Each row is a point on a tangle of strands that fork and nearly touch. The rows are in no order.
Points whose rows are less than 6.54 apart are linked; no others are. Some points are linked to none.
Z_899: [-2.02 -1.77 -1.58  0.28 -1.39 -0.36  1.27  4.28 -1.61  0.83 -0.73  1.26
 -0.73  0.08 -0.74 -0.87  2.43 -0.37 -0.76 -0.99  2.31  2.70]
Z_348: [ 3.78 -2.26  1.17 -0.34  0.02  1.23  1.34  0.88 -2.33  0.68 -0.74  2.85
 -2.10  1.73 -0.55 -0.44 -0.87  2.10 -2.92  1.53 -1.05  1.80]
Z_84: [-0.39 -0.30 -2.67  0.44  0.31  0.41 -0.73  0.12  0.07 -0.34  0.82  3.90
 -1.22 -0.76 -0.67  0.09 -4.05 -0.39 -0.40 -1.02  0.94 -8.14]
Z_930: [-1.18  2.65  3.23 -1.83 -1.57  1.83 -0.27  1.34 -1.77 -1.01 -0.78 -0.91
 -2.14  1.95  0.39  0.65  3.02 -0.41 -0.81 -1.74 -3.58  2.19]
Z_975: [ 4.50 -2.40  1.01 -0.61  0.23 -1.38  3.12 -0.63  0.07  1.08 -1.49  0.32
 -0.98  0.78 -0.54 -1.12 -1.51  2.22 -1.20  1.36 -1.67  2.40]
Z_159: [ 3.00 -1.18 -0.57  1.24 -0.51 -1.98  3.93 -1.88  0.37  1.75 -0.50 -0.51
  0.17 -1.05 -0.89 -3.40 -1.79 -0.73  1.89  0.68  1.88 -0.78]
Z_542: [ 0.57  0.39 -3.20 -0.19 -0.62 -0.78  0.55 -3.00  1.74  0.99  1.26  0.89
 -1.39 -2.73 -0.40  0.26 -4.59  1.98  0.18  1.24  2.06 -3.06]
Z_469: [-3.22  0.88 -1.68 -0.06  2.25  4.52  0.46 -0.56 -2.23 -0.63  1.49  1.31
  1.16  1.88  1.73 -1.75  1.16  1.17 -1.56 -1.67  1.90 -2.64]
Z_12: [-0.41 -1.54 -2.03 -0.56 -2.83  0.59 -0.10  0.39 -0.41  0.29 -1.17  0.71
 -2.45 -1.63  0.47  3.30  0.92  2.74  0.82  1.44  1.70 -0.10]
Z_572: [-3.21  0.89 -0.97 -0.47 -1.20  2.71  2.02 -0.14 -4.20  1.67 -3.56 -0.11
 -2.10  0.54 -0.20  0.11  1.84 -3.15 -2.62 -2.24 -2.48  2.78]
Z_89: [-0.02  2.53  0.87 -2.32  1.03  3.13 -1.51 -0.13  0.46 -0.85  0.61 -0.39
 -1.17  3.02  0.41  2.58  0.39  2.58 -2.57 -0.51 -0.35 -0.76]
Z_618: [-1.29 -2.10  1.26 -1.17 -0.89  2.34  2.67 -2.02 -3.40 -2.04 -0.71  0.12
  0.34  1.34  2.24 -0.78 -0.15  0.26  0.89 -1.75 -4.05 -1.41]
Z_616: [-0.21 -4.65 -1.17  1.02 -1.50  0.80  2.55  1.95 -0.01  0.42  2.33  2.44
 -1.00 -2.92  2.12 -2.34 -0.74 -0.19 -1.86  0.58  1.83  2.14]
Z_458: [-1.13  1.73 -0.35 -0.08 -2.24 -2.01  0.15 -1.21 -0.13 -2.12  4.06 -1.06
  0.24 -0.15  2.12  1.43 -1.12 -2.15  3.21 -2.19  1.30 -0.36]
Z_78: [-2.96  2.60 -1.26  0.22 -0.38  0.74 -2.77  0.74  1.88 -3.68  1.79 -0.58
  1.84 -2.88  0.00  1.09  1.00 -1.45  1.03 -1.92  0.39  0.09]
Z_24: [-1.34  0.49 -1.55  1.41  0.07  2.20  1.01 -2.62  1.22 -3.65  2.06 -0.20
  1.52 -1.83  0.03  2.46 -2.22 -1.97 -0.60 -2.04  0.45  1.10]
Z_207: [-0.27 -1.67 -0.27 -0.44 -3.09  0.75  3.09 -1.18 -1.96  2.32  1.39  0.72
 -1.93 -3.49  2.02 -5.22 -0.19  0.85  2.98  0.47  1.07 -3.76]
Z_243: [-2.42  0.76 -0.70  1.58  1.84 -0.69 -2.45  0.12  2.16  1.78 -3.63 -1.29
  2.25 -2.19 -2.98  0.96  2.90 -0.01  1.95  1.14  0.20  2.39]
Z_822: [ 0.51 -1.31  0.14  2.33 -0.75  3.76  2.53 -0.90 -2.77  0.58 -0.80  1.95
  0.37 -0.88 -0.48 -3.65  0.00 -1.37  1.80  0.84  1.74 -3.74]
Z_705: [ 1.16 -1.88  0.06 -0.59 -3.44 -0.35  2.42  1.25 -0.74  1.72 -0.71 -0.02
 -3.10 -0.76  0.55  0.30  1.05  1.52  0.86  1.05  2.27  0.34]
Z_234: [ 1.61  1.85  1.82 -0.70  1.61 -2.68 -4.60  0.32  1.86  2.59  1.22 -1.99
 -1.23  2.60  1.27  1.35  0.86  2.20 -0.43  2.55  2.45 -2.46]
Z_787: [-0.41 -2.19 -2.04  0.21 -1.86 -3.93  0.59 -1.82  0.31 -0.31  3.91  0.92
 -0.54 -0.83  3.06  1.06 -4.17 -0.09  1.74  0.22  0.67 -0.30]
Z_219: [-1.27 -0.52 -0.06  0.51 -2.06  1.39  2.21  1.28 -0.78  1.83 -3.08 -1.29
 -0.88 -0.66 -1.05 -2.46  2.47 -0.27  2.20  1.18  1.87 -2.58]
Z_792: [ 1.51  0.19 -1.80 -0.72  1.64  0.30 -0.63 -2.14  1.44  0.64 -0.12  1.38
  0.81 -1.01 -0.28 -1.37 -3.34  2.04  0.50  2.16  0.98 -4.34]
Z_296: [ 0.45 -1.82 -0.62 -0.56  1.13  1.17  1.16  0.59 -2.82  0.62  0.32  2.79
 -1.53  2.77  0.67  0.17 -1.77  0.66 -4.30 -0.14 -0.87  4.39]
Z_659: [-0.59  1.19  0.23 -0.39 -0.18  1.97 -0.17 -2.15  0.11 -4.14  1.89 -0.29
  1.20 -0.72  1.02  1.21 -1.66 -1.16  0.33 -1.93 -2.09 -0.89]
Z_435: [ 1.32  2.68  1.70  0.93  0.07 -1.30 -2.63 -0.92  3.39 -2.53 -0.63 -0.92
  0.99 -3.63 -1.25 -0.34  1.33 -0.22  1.37  0.69 -3.52  2.27]
Z_784: [-1.63 -1.03 -2.41 -2.42  2.41 -0.51 -1.36  2.12 -0.93  1.08 -0.93  2.52
  0.83 -0.47 -0.53 -1.68 -0.19  1.65 -1.52  0.77 -0.67  3.32]
Z_257: [-1.26  0.25  0.58 -2.07  0.86  2.01  0.15 -1.70 -2.06 -2.76  0.20  0.34
  1.13  0.08  0.94 -0.20 -1.32  0.09 -0.13 -1.70 -4.73  0.74]
Z_483: [ 3.83 -1.54  1.13  1.49 -0.32  3.10  2.59 -1.40 -2.45  1.10  1.28  2.59
  0.11 -2.66 -1.11 -3.19 -2.02 -1.93  0.99  1.47  1.07 -2.74]
Z_997: [-1.22 -1.15 -1.30  2.11 -0.78  2.56  0.48  0.24 -2.65 -0.15 -3.03  0.44
  0.04 -0.52 -1.44 -0.49  1.62 -1.51  2.35  1.59  1.27 -2.38]
Z_474: [-3.31  0.45 -1.78  1.50 -1.31  1.42 -0.58 -0.92  0.84 -3.25  1.03 -0.32
  1.22 -3.63 -0.72  2.89  0.54 -1.68  0.87 -2.48 -0.07  2.93]
Z_41: [ 2.98 -0.14  0.58  0.45 -0.59 -0.63  1.20  0.40 -0.21  2.76 -0.24  0.94
 -0.56 -1.98 -0.87 -3.95  0.07  0.06  2.25  2.59  2.25 -2.24]
Z_57: [ 1.91 -0.06 -2.38  0.01  2.02 -2.20 -0.93  0.38  1.52  0.05  0.84  1.09
  1.39 -0.18 -0.82  1.39 -1.03  1.72 -0.18  0.89  2.13  0.85]
Z_505: [-1.58 -2.43  0.15  0.53  0.44  1.74  2.88 -0.87 -1.18 -0.63  1.40  1.05
 -0.51  2.18  2.17  0.30 -1.83 -1.30 -3.85 -1.33 -1.76  4.55]
Z_810: [ 1.99  0.31  1.41 -1.10 -1.30 -0.77  1.70 -2.10  1.96 -1.61  1.09 -1.37
 -0.75 -1.70  1.01  2.39 -0.69  1.10  0.10 -0.41 -1.90  3.32]
Z_212: [-0.65  0.32  1.58 -0.53 -0.49  1.43  1.55 -0.20 -1.16 -2.69  2.77  0.37
 -0.64  1.49  1.85  0.15 -0.79 -1.47 -1.96 -3.17 -2.32  4.29]
Z_800: [ 0.76 -0.61  2.01  1.29  2.78 -4.00 -3.94  0.38  2.16  1.57 -2.20 -3.30
  1.93 -0.24 -0.91  0.17  2.20 -0.99  1.70  2.23 -0.73 -0.01]
Z_269: [-4.07 -0.12 -1.99 -1.02 -1.70  1.40  0.25  0.29 -0.51 -3.60  3.01 -0.59
 -0.45 -1.85  3.16  2.77  0.59  0.28 -0.80 -2.91  0.24  0.03]
Z_276: [ 2.11 -0.48  1.40 -2.00 -2.43  0.59  1.53  1.44 -1.46  3.41  2.02  1.45
 -1.93 -4.39  0.60 -3.89  0.84  0.03  2.03  1.14  1.12 -2.71]
Z_645: [ 0.17  0.43 -1.78  0.59 -0.07  3.62  0.86 -2.30  0.29 -0.71 -1.42  0.32
 -1.23  0.08 -1.31  3.47 -2.22  1.49 -2.12  0.59  1.30 -1.89]
Z_313: [ 0.16  1.55 -1.17 -1.76  0.92  3.04  0.16 -0.81  1.34 -0.49 -0.26  1.01
 -1.96  1.60 -0.50  2.85 -1.95  3.17 -3.62 -0.59  0.46 -2.90]
Z_196: [ 5.85 -0.86  1.11  2.88 -0.72 -0.70  2.73 -1.37 -1.51  1.14 -0.36  0.85
 -2.43  2.15 -0.75  1.23 -0.88 -0.17 -0.61  1.66  1.15 -0.14]
Z_163: [-2.86 -1.10  3.20 -3.50  1.73  0.12 -2.58  0.83 -0.38  1.07  0.10 -0.87
  1.23  1.43  2.93 -3.82  2.42  1.90  0.46 -0.32 -3.40 -1.28]
Z_90: [ 1.86  1.94  1.12  0.46 -1.72  0.00 -0.44 -2.14  2.34 -3.89  0.00 -0.18
 -0.46 -3.78 -0.38  0.27 -0.31  0.62  0.67 -0.56 -3.23  3.33]
Z_714: [ 0.64  0.97  0.23 -0.61  1.14 -0.47 -4.52  2.70  0.62  2.27  1.13  1.07
 -0.71  2.36  0.64  0.11  0.94  1.87 -1.14  2.48  3.53 -3.22]
Z_762: [-0.63  1.56  1.42  1.00  0.07 -0.99  0.96  2.38 -0.60 -0.12 -0.61 -1.77
  1.45  2.71 -1.85 -0.84  2.52 -3.29  0.66 -2.15  0.95  1.15]
Z_441: [-1.03  0.27  0.26  0.61  0.64 -0.71 -0.98  2.30 -1.87 -1.15  0.38  0.24
  1.84  3.38 -0.11  0.34  1.52 -2.23  1.63 -0.91  1.33 -0.36]
Z_809: [-3.70  1.66 -0.43 -0.64  1.96  2.16 -1.68 -0.26  0.49 -0.34  2.17 -0.91
  2.16  1.28  2.06 -2.14  1.25 -0.49  0.65 -1.04  2.28 -3.07]
Z_520: [ 2.55 -4.97  0.30  0.48 -0.09 -3.08  2.74  0.31 -0.82 -0.67  0.81  1.63
  0.99  0.85  1.28 -2.09 -3.22 -0.47  0.15 -0.17 -1.72  1.42]
Z_63: [-0.85  0.10 -0.05 -2.16  0.08  0.98  0.25 -0.06  0.04 -0.51 -0.42 -0.73
  0.18  0.58  0.59 -0.30  0.74  1.36  1.02  0.39 -0.01  0.65]
Z_629: [ 1.71 -1.73  0.94  0.71 -2.38 -0.68  4.20 -2.49  2.23  1.05 -0.82 -2.24
 -2.26 -0.51  0.58  2.54 -0.39  1.04 -0.79  0.39  0.08  3.38]
Z_162: [ 0.17  1.02 -0.49  0.44 -1.34 -2.52 -0.20 -0.07  0.68  3.31 -0.68 -1.21
 -0.79 -2.07 -0.49 -3.61  0.71 -0.32  4.30  3.01  2.92 -2.56]
Z_2: [ 1.64 -1.10 -1.55  1.65 -0.87  0.71  0.68 -3.60  0.63 -1.08 -2.11 -0.09
  0.04 -0.74 -1.49  5.08 -2.33  0.73  0.23  1.21 -0.82 -0.50]
Z_909: [ 1.60 -2.22  0.31  1.12 -0.77 -2.35  5.05 -0.13  1.19  0.31 -0.38 -1.96
  1.29  0.23 -1.29 -1.97 -1.56 -1.61 -1.58 -2.16 -0.65  3.30]
Z_754: [ 1.57  1.87  2.07 -0.68  0.58 -1.46  1.11 -0.31  2.84 -0.11 -1.67 -2.44
  0.78 -2.08 -1.63 -1.39  1.31 -0.43  0.71 -0.30 -2.92  3.53]
Z_908: [ 0.82 -3.95  0.85  1.85 -3.92 -0.82  4.21  0.82 -1.63  0.18 -0.86 -0.39
 -0.99  1.37 -0.01 -0.97 -0.62 -1.94 -0.07 -0.95 -0.03 -0.63]
Z_236: [ 0.56  2.48 -1.13  0.96  1.64 -1.56 -3.23 -0.64  2.44  0.69 -0.70 -0.58
  0.56  1.08 -1.65  3.41 -0.84  0.31 -0.16  1.07  1.60 -3.71]
Z_133: [-0.41 -0.79 -1.87  2.23  0.97  1.87  2.19 -3.29  0.04 -1.84 -0.66 -0.54
  1.90 -1.03 -1.62  0.91 -1.94 -2.21  1.31  0.06  1.04  0.60]
Z_702: [-0.94  0.18  0.72 -0.10  2.27 -1.80 -1.41  3.11  1.25  1.89 -0.64 -0.69
  1.28  1.50 -0.78 -3.10  2.74 -0.53  0.03  0.80  2.45  1.19]
Z_158: [-3.25  2.11  1.04 -2.53  1.06  0.51 -3.90  1.12  2.27 -1.09  2.38 -1.63
  1.43 -0.62  2.55 -0.86  1.39  0.79  0.33 -0.81  0.20 -1.84]
Z_331: [-1.96  3.63 -1.15 -1.09  2.53  1.75 -3.36  0.71  3.06 -0.68  0.13  0.83
 -0.10  0.10 -2.23  3.25 -0.10  0.47 -4.40 -2.01 -0.57  0.98]
Z_856: [ 0.27  0.06 -1.70 -1.12  4.14 -0.73 -1.96  0.82  1.64  0.63 -0.14  1.43
  2.30  0.05 -1.30 -0.95 -1.25  2.20 -1.98  1.38  0.39  1.39]
Z_83: [ 0.75 -2.14 -2.01  3.28  1.03  2.41  0.84 -1.30 -2.33 -1.25 -1.30  2.78
  1.21 -0.46 -1.95  0.31 -2.45 -1.37 -0.60  1.42  0.75 -0.40]
Z_332: [ 0.13 -1.57  0.13  0.38 -0.76 -0.96  0.92 -0.69 -2.11  0.52 -3.26  0.41
 -0.43  0.46 -1.83  2.64 -0.30 -1.01 -0.51 -0.54 -4.22  4.13]
Z_464: [-2.15 -0.96 -0.96 -1.68  2.08 -0.24 -2.01  3.92 -0.21  1.36 -0.42  1.46
  0.85  0.40  0.15 -3.78  1.85  1.12 -0.33  1.39  1.54  1.36]
Z_585: [-4.09 -0.85 -0.31 -1.54 -1.83  0.78  1.42  1.73 -2.21 -2.21  1.65 -0.82
 -0.80 -0.63  3.01  1.04  2.39 -0.53 -0.91 -3.25 -1.32  2.90]
Z_400: [-2.66 -0.46 -3.47  0.28 -1.98  0.11  0.46 -0.74 -1.60 -0.60  2.76  0.95
 -1.04 -1.32  2.58 -0.17 -1.76  0.35  1.57 -0.20  2.69 -3.75]
Z_757: [-0.66  1.45  2.18  0.15 -2.41  2.00  2.31 -0.71 -0.37  0.95 -2.78 -3.45
 -0.94  1.42 -0.56 -0.79  3.05 -1.23  2.38 -0.15  0.37 -2.47]
Z_457: [ 1.08  0.48  0.77 -1.45  5.17 -1.89 -1.86 -0.04  2.05  0.89  0.09 -0.55
  2.98  0.64  0.03 -2.74 -0.45  0.89 -0.54  1.31 -1.43  1.74]
Z_367: [ 1.02  2.34  1.11 -0.64  1.08 -1.43 -3.18 -0.86  2.66 -1.98 -0.08 -1.30
  1.38 -1.43 -0.72  2.27  0.13  0.53  0.67  0.46 -2.82 -0.14]
Z_726: [ 0.91 -0.13  0.46  0.32  0.23 -0.46  4.79 -0.95  1.42  0.96 -1.48 -2.81
  1.89 -0.37 -1.84 -4.14 -0.83 -1.13  0.53 -0.99  0.58  0.68]
Z_166: [ 3.15 -0.33 -2.09  2.63 -0.87 -2.34 -1.25 -2.70  0.36 -0.35 -1.41  0.85
  0.02 -0.04 -2.09  5.86 -2.50  0.45  0.96  0.70 -0.38 -2.75]
Z_552: [ 1.06  2.45  1.22 -0.49  4.14 -0.86 -3.85  0.57 -1.15 -0.13  0.05  0.96
  1.38  3.35 -1.10  1.10 -0.56 -1.23 -2.76  0.11 -3.46  1.96]
Z_231: [ 2.21  0.79  1.07  0.62 -1.46  0.12 -2.65  3.52 -2.01  2.05  1.01  2.13
 -1.70  1.51 -0.13 -0.22  2.03 -0.19  0.81  2.39  3.09 -3.34]
Z_651: [-0.19 -0.27 -3.11  0.94 -1.44 -3.37  0.37 -3.11  2.15  0.21  2.98  0.09
 -0.75 -2.02  0.61  3.09 -4.59  0.27  0.55 -0.16  1.58 -0.80]
Z_538: [-0.76  3.06  3.94  0.78 -1.00  3.65  0.55 -1.25 -0.47 -1.11 -0.58 -1.99
 -0.14  2.36  0.01 -0.85  3.15 -1.85  1.37 -1.02 -1.58 -0.96]
Z_369: [ 0.35 -0.21 -2.96 -1.53 -2.46 -0.32 -1.41  0.66  1.21  1.18  0.74  1.70
 -2.99 -2.00  0.58  3.43 -0.86  4.02 -1.23  1.03  2.56 -1.32]
Z_598: [ 0.76  0.29 -2.46  2.15  2.98 -1.94 -1.49 -0.31  0.63  0.32 -1.03  0.80
  2.85 -0.53 -2.72  2.18 -0.05 -0.23  0.05 -0.45 -0.17  3.28]
Z_377: [-2.32  0.24 -1.98  2.28  1.71 -1.23 -0.86  1.16 -0.04  1.07 -3.20  0.33
  3.08 -1.17 -3.60  0.41  1.70 -2.46  1.54 -0.70  0.07  3.64]
Z_362: [ 0.38 -2.17  0.17  2.00 -1.00 -2.05  3.02 -0.58  0.78  0.33 -1.23 -0.88
  0.33 -0.35 -1.45  1.47 -0.34 -1.82 -1.20 -1.90 -2.26  5.21]
Z_866: [-1.71 -2.73 -1.30  1.04 -0.70  3.80  3.86  0.81 -1.39  0.48  1.08  1.49
 -2.16 -0.71  2.00 -2.56  0.82  0.33 -3.01 -0.59  2.64  1.99]
Z_368: [ 1.64  0.74  0.52  2.72  0.83 -0.13  1.82 -2.56  1.45 -1.60  0.21 -0.52
  1.02 -2.44 -1.92  0.55 -0.56 -2.64 -0.72 -2.09 -2.05  5.77]
Z_755: [ 1.06  3.35  0.02  0.29  3.40 -0.38 -3.77  0.68  1.17 -0.83  0.73  0.56
  1.18  1.38 -2.26  3.24  0.05 -0.01 -3.44 -0.68 -1.46  1.92]
Z_695: [-3.70  0.96 -2.64 -1.81 -1.69  0.44  0.13 -0.54 -0.13 -0.82  1.99 -1.25
 -0.67 -1.71  2.84  1.02  0.45  1.31  1.84 -1.10  2.34 -2.04]
Z_82: [ 2.06  1.21 -1.26  1.35 -1.12 -2.71 -1.32 -1.57 -0.77 -1.21  1.18  0.70
 -0.55  2.38 -0.46  4.34 -3.36 -0.54  1.03 -0.20  0.39 -3.71]
Z_926: [-3.05 -2.35 -0.18 -0.64 -2.22  0.30  2.89  2.92 -2.44  0.02 -0.06 -0.42
 -1.99  1.50  1.39 -0.51  1.80 -0.14 -2.13 -2.42 -0.43  2.85]
Z_813: [ 2.31 -0.46 -2.58  1.77  0.75 -1.84 -0.85  1.04 -0.10  0.46  1.43  2.67
  1.02 -1.44 -1.27 -0.61 -0.92 -0.94  1.17  1.49  3.44 -0.75]
Z_733: [-1.26 -1.74  1.30 -3.70  0.83 -0.33  1.03  0.25 -1.25  0.38 -1.03 -0.08
  1.34  0.72  1.36 -4.40  0.27  1.90  1.04 -0.71 -4.10  0.03]
Z_309: [ 0.25 -0.47  2.63  1.31  0.79 -1.59 -3.64  0.92  0.37  1.60 -2.73 -1.96
  0.36  1.63 -0.18  0.04  2.04 -0.46  2.13  2.92  0.59 -2.46]
Z_42: [ 0.46  0.20 -1.84 -3.63 -1.18 -1.13 -0.34 -0.24  1.86  0.27  2.16  0.24
 -2.27 -0.45  2.14  2.16 -2.23  4.36 -1.19  0.06  1.35 -0.60]
Z_391: [ 0.66 -4.18  0.71  1.75 -3.99  1.57  3.10  0.32 -2.92 -0.16 -2.91  0.98
 -2.34 -1.01 -0.02  0.53  0.04 -0.81  0.50  1.18 -1.17 -1.65]
Z_96: [ 2.61  2.73 -0.78  1.54  0.75 -0.15 -0.42 -1.75  2.53 -0.54  0.77 -1.01
 -0.60 -0.32 -1.52  5.44  0.80  1.41 -1.57 -0.77  1.41  2.86]
Z_915: [-2.47  3.23  1.74 -2.16  0.23  3.68 -2.00  0.54 -1.70 -1.46  1.26 -0.13
 -0.83  1.78  1.60  0.70  2.50  1.15 -2.13 -1.53 -2.60  0.36]
Z_642: [ 0.95  2.15  1.48 -0.12  0.20 -1.26  3.06  0.32  2.73  0.49 -0.72 -3.94
  1.77 -0.97 -1.97 -3.47  1.56 -1.49 -0.34 -2.02 -0.36  2.59]
Z_278: [ 1.85 -1.23 -0.09 -0.90  0.46 -0.77  0.76 -2.99  0.13  0.26 -1.91 -0.16
  1.14 -0.87  0.05 -1.80 -2.57  1.28  3.37  2.81 -1.57 -2.97]
Z_201: [ 0.56 -0.63 -2.41  0.55 -0.07 -1.45 -0.52 -0.73  0.34 -1.64  0.33  2.62
 -0.52  1.52 -0.86  3.55 -4.83 -0.83 -0.31 -1.93 -0.13 -6.02]
Z_114: [-0.73  3.49  0.53 -0.20 -0.23 -1.55 -2.35  0.24  1.62 -2.70  3.20 -0.95
  1.74 -0.94  1.12 -0.32  0.14 -2.39  2.96 -1.27  0.61 -0.78]
Z_88: [ 1.94  2.41  1.14 -0.10  4.54 -1.96 -3.29  0.01  2.45  0.08  2.08 -1.30
  2.37  1.87  0.36 -0.10  0.29 -0.19 -1.04  0.47  0.29 -0.17]
Z_956: [ 1.02  1.28 -0.06 -3.26 -0.39 -1.63 -1.66  0.88  1.58 -1.69  1.86 -0.10
 -0.55  0.73  1.64  3.77 -0.65  2.49 -0.85 -0.94 -0.98  0.83]
Z_156: [-0.44 -3.54  1.13  0.67 -2.14  2.87  3.54 -0.59 -4.66 -0.63 -2.29  1.01
 -1.57  1.22  1.20 -1.15  0.70  0.68  0.60  0.02 -2.89 -2.92]
Z_186: [-1.45 -0.08 -1.52 -0.16  0.23  5.04  1.76  0.58 -2.62  0.16  1.16  1.99
 -1.94 -0.01  1.88 -1.68  1.37  2.61 -2.44  0.03  2.79 -1.16]
Z_225: [ 0.14  2.32  2.47  0.72  2.49 -1.34 -0.97  0.91  2.57  2.54  0.53 -3.36
  0.63  1.87  0.22 -2.27  3.15 -1.30  0.34  0.19  3.61  0.36]
Z_777: [ 0.03  1.68  2.85 -2.45  1.01 -0.53 -3.95  1.64  1.55  1.29 -0.74 -2.31
 -1.05  2.22  1.00  1.86  2.52  2.64 -0.50  2.03 -0.26 -0.24]
Z_640: [-2.45  2.30  1.74 -1.49 -2.01  3.15  2.30  0.24 -2.47  0.63 -2.14 -1.99
 -2.32  0.96 -0.31 -1.12  2.71 -1.31 -2.35 -2.80 -3.15  2.61]
Z_847: [-0.46 -2.46 -1.02 -0.59  0.07 -0.39  0.45 -1.21 -1.46 -0.51 -3.72  0.82
  0.77 -1.13 -1.89  1.22 -1.07  0.52  1.08  1.49 -3.42  1.88]
Z_211: [-1.57 -1.26 -1.90  1.22 -3.02  0.83  1.93 -0.42 -2.53  1.02  2.83  1.62
 -1.96 -3.51  1.70 -2.60 -0.74 -1.28  2.61  0.80  3.10 -2.91]
Z_700: [ 0.99  3.10  1.30  0.93  1.91  1.19 -2.52 -2.24  1.43 -0.02 -0.07 -1.66
  0.75  2.28 -0.35  1.30 -0.47 -0.77  0.62  1.12  0.86 -3.45]
Z_418: [-1.03  2.56  4.29 -1.60 -0.16  0.24 -3.23  1.95  0.74  0.13 -1.05 -2.30
 -1.21  0.95  0.14  0.51  3.54 -0.05 -0.42  0.46 -2.54  2.06]
Z_848: [ 2.51 -0.59 -1.16  2.22  0.18  2.39 -0.18  1.42 -1.63  0.14  0.13  3.06
 -0.02 -1.71 -2.11 -0.07  0.04 -1.01 -0.33  1.72  2.75 -1.33]
Z_265: [ 0.44  0.55  1.96  0.22 -1.24 -1.22 -2.47  1.49 -1.68  1.66 -0.90 -0.55
 -1.08  3.48  0.61  0.42  2.19 -0.39  2.43  2.04  1.52 -3.76]
Z_176: [-0.94 -0.69 -0.75  1.04 -1.87 -1.60  2.35  3.14 -0.22  0.67 -1.29 -1.50
  0.49  1.09 -2.31 -0.80  2.00 -1.85 -0.15 -2.01  2.52  1.58]
Z_519: [ 0.26  2.45 -0.61 -0.58  0.87 -2.07 -3.13  0.14  3.91 -1.09 -0.37 -0.17
  0.54 -0.87 -1.66  5.04 -0.88  0.59 -0.32 -1.23 -1.09 -2.44]
Z_531: [ 2.07  1.03  1.92 -1.73  2.30 -1.33 -1.59  1.25 -1.11 -0.82  1.56  0.77
  1.07  5.01  0.68  0.56 -0.19  0.66 -0.72 -0.87 -1.90  0.66]
Z_134: [ 0.50 -4.09 -1.62  1.21 -1.14 -1.87  3.51  0.93  1.39  0.99  0.60  0.95
  0.08 -2.52  0.15 -2.15 -1.29 -0.26 -0.40 -0.16  2.39  3.12]
Z_468: [ 0.99 -3.12  0.04 -2.10  1.12 -0.60  0.99  0.02 -1.35 -0.66 -0.43  1.89
  1.27  0.91  1.11 -2.81 -2.13  2.01  0.65 -0.02 -2.58  0.31]
Z_679: [-0.02  1.05 -0.34 -1.80 -2.18 -2.07 -1.28  0.32  0.60 -3.13  3.73 -0.16
 -0.09  0.03  2.41  3.46 -1.16  0.08  0.92 -2.35 -0.35  0.31]
Z_123: [-0.79 -1.13 -0.58 -1.33 -1.08  0.38  0.59  2.89 -3.18  3.83 -4.66  1.68
 -1.28  0.11 -2.34 -3.49  1.06 -0.53 -2.64  0.82 -2.78  1.12]
Z_298: [ 1.59 -2.61 -1.43 -0.65  0.78 -0.12 -0.43 -1.33 -0.12 -0.16 -3.49  1.62
  0.84 -2.71 -1.68 -0.42 -1.79  2.25  1.50  3.39 -2.22 -1.03]
Z_350: [ 0.31  1.13  0.40  0.14  1.54 -4.62 -1.55 -0.23  2.04  2.50  0.68 -2.40
  1.15 -0.30  0.57 -2.68  0.62 -0.83  3.72  2.08  1.97 -1.68]
Z_93: [-0.72  2.40  3.37  1.66  1.98  2.94 -1.85 -1.38  0.30 -0.39 -0.39 -2.05
  1.56  2.50 -0.50 -0.77  1.60 -2.13  0.59  0.30  0.24 -1.92]
Z_874: [ 2.86 -3.63  0.89  1.08 -2.68 -0.92  4.11  0.34  1.23  1.91 -1.12  0.15
 -2.77 -0.01  0.03  0.51 -0.50  1.63 -2.85  1.12 -0.10  3.46]
Z_982: [ 1.45  2.52  4.10 -0.71  2.95 -0.34 -4.14  0.06  1.27 -1.25  2.67 -0.49
  1.91  3.09  1.05 -0.60  0.00  0.08 -1.19 -0.99 -1.93 -0.96]
Z_842: [-0.74  3.64  4.30  0.74  1.50  0.66 -1.95  0.68  2.16 -0.16  2.36 -2.53
  1.17  0.86  1.06 -3.65  3.08 -2.08  0.12 -1.64  1.47  0.79]
Z_97: [ 0.60 -1.44 -1.42  2.52 -3.41 -1.19 -0.24  1.56 -2.52  0.35  0.24  1.89
 -1.73 -0.91 -0.60  1.98  0.47 -1.47  2.39  1.23  3.28 -1.35]
Z_355: [-1.81  0.18  1.52  1.53  3.13 -1.05 -3.60  0.30  0.85  2.37 -4.53 -2.10
  1.69 -0.64 -2.84 -0.46  2.23 -1.75  0.41  2.35 -1.02  1.61]
Z_233: [-3.32  2.32 -0.31 -1.49  3.51  1.27 -3.33  0.68  0.30  0.11  0.21  0.08
  2.13 -0.08 -0.33 -1.35  0.65 -1.34 -1.84 -0.29 -0.99  2.30]
Z_860: [ 1.58 -4.96  0.83  2.04 -3.66 -3.13  4.06  1.06  0.21  0.84  1.49  1.02
 -0.74  0.59  2.29 -1.45 -2.31 -1.95 -0.27  0.03 -0.37  0.12]
Z_823: [-3.83  0.31  0.73 -3.71  1.47  1.15 -3.42  1.27  0.39  0.42  0.42 -1.41
  0.38  0.18  3.20 -1.36  2.18  3.56 -0.43  0.32 -1.29 -2.27]

A fork is a point with three links, a tip a point with one. Leave the first point through the second and follow the links. Name the first fork or tip that comes.
Z_787, Z_651 => Z_362
Z_441, Z_762 => Z_41
Z_243, Z_355 => Z_930
Z_469, Z_809 => Z_24
Z_234, Z_714 => Z_57
Z_367, Z_519 => Z_483
Z_400, Z_695 => Z_441
Z_78, Z_114 => Z_705
Z_391, Z_908 => Z_134
Z_483, Z_822 => Z_435

A fork is a point with three links. Follow the links from the first point to the second and name the forks in between, in order.
Z_90, Z_792 => Z_435 > Z_726 > Z_362
Z_276, Z_787 => Z_41 > Z_726 > Z_362
Z_520, Z_848 => Z_24
Z_598, Z_78 => Z_57 > Z_24

Follow the links from the first point to the second, and from the first to the third. Name the last point that the two ways share.
Z_538, Z_348, Z_651 => Z_435
Z_695, Z_810, Z_757 => Z_435
Z_483, Z_792, Z_926 => Z_726
Z_400, Z_519, Z_651 => Z_726
Z_809, Z_309, Z_331 => Z_57
Z_956, Z_313, Z_733 => Z_24
Z_42, Z_331, Z_616 => Z_24
Z_350, Z_441, Z_348 => Z_41
Z_755, Z_860, Z_702 => Z_856
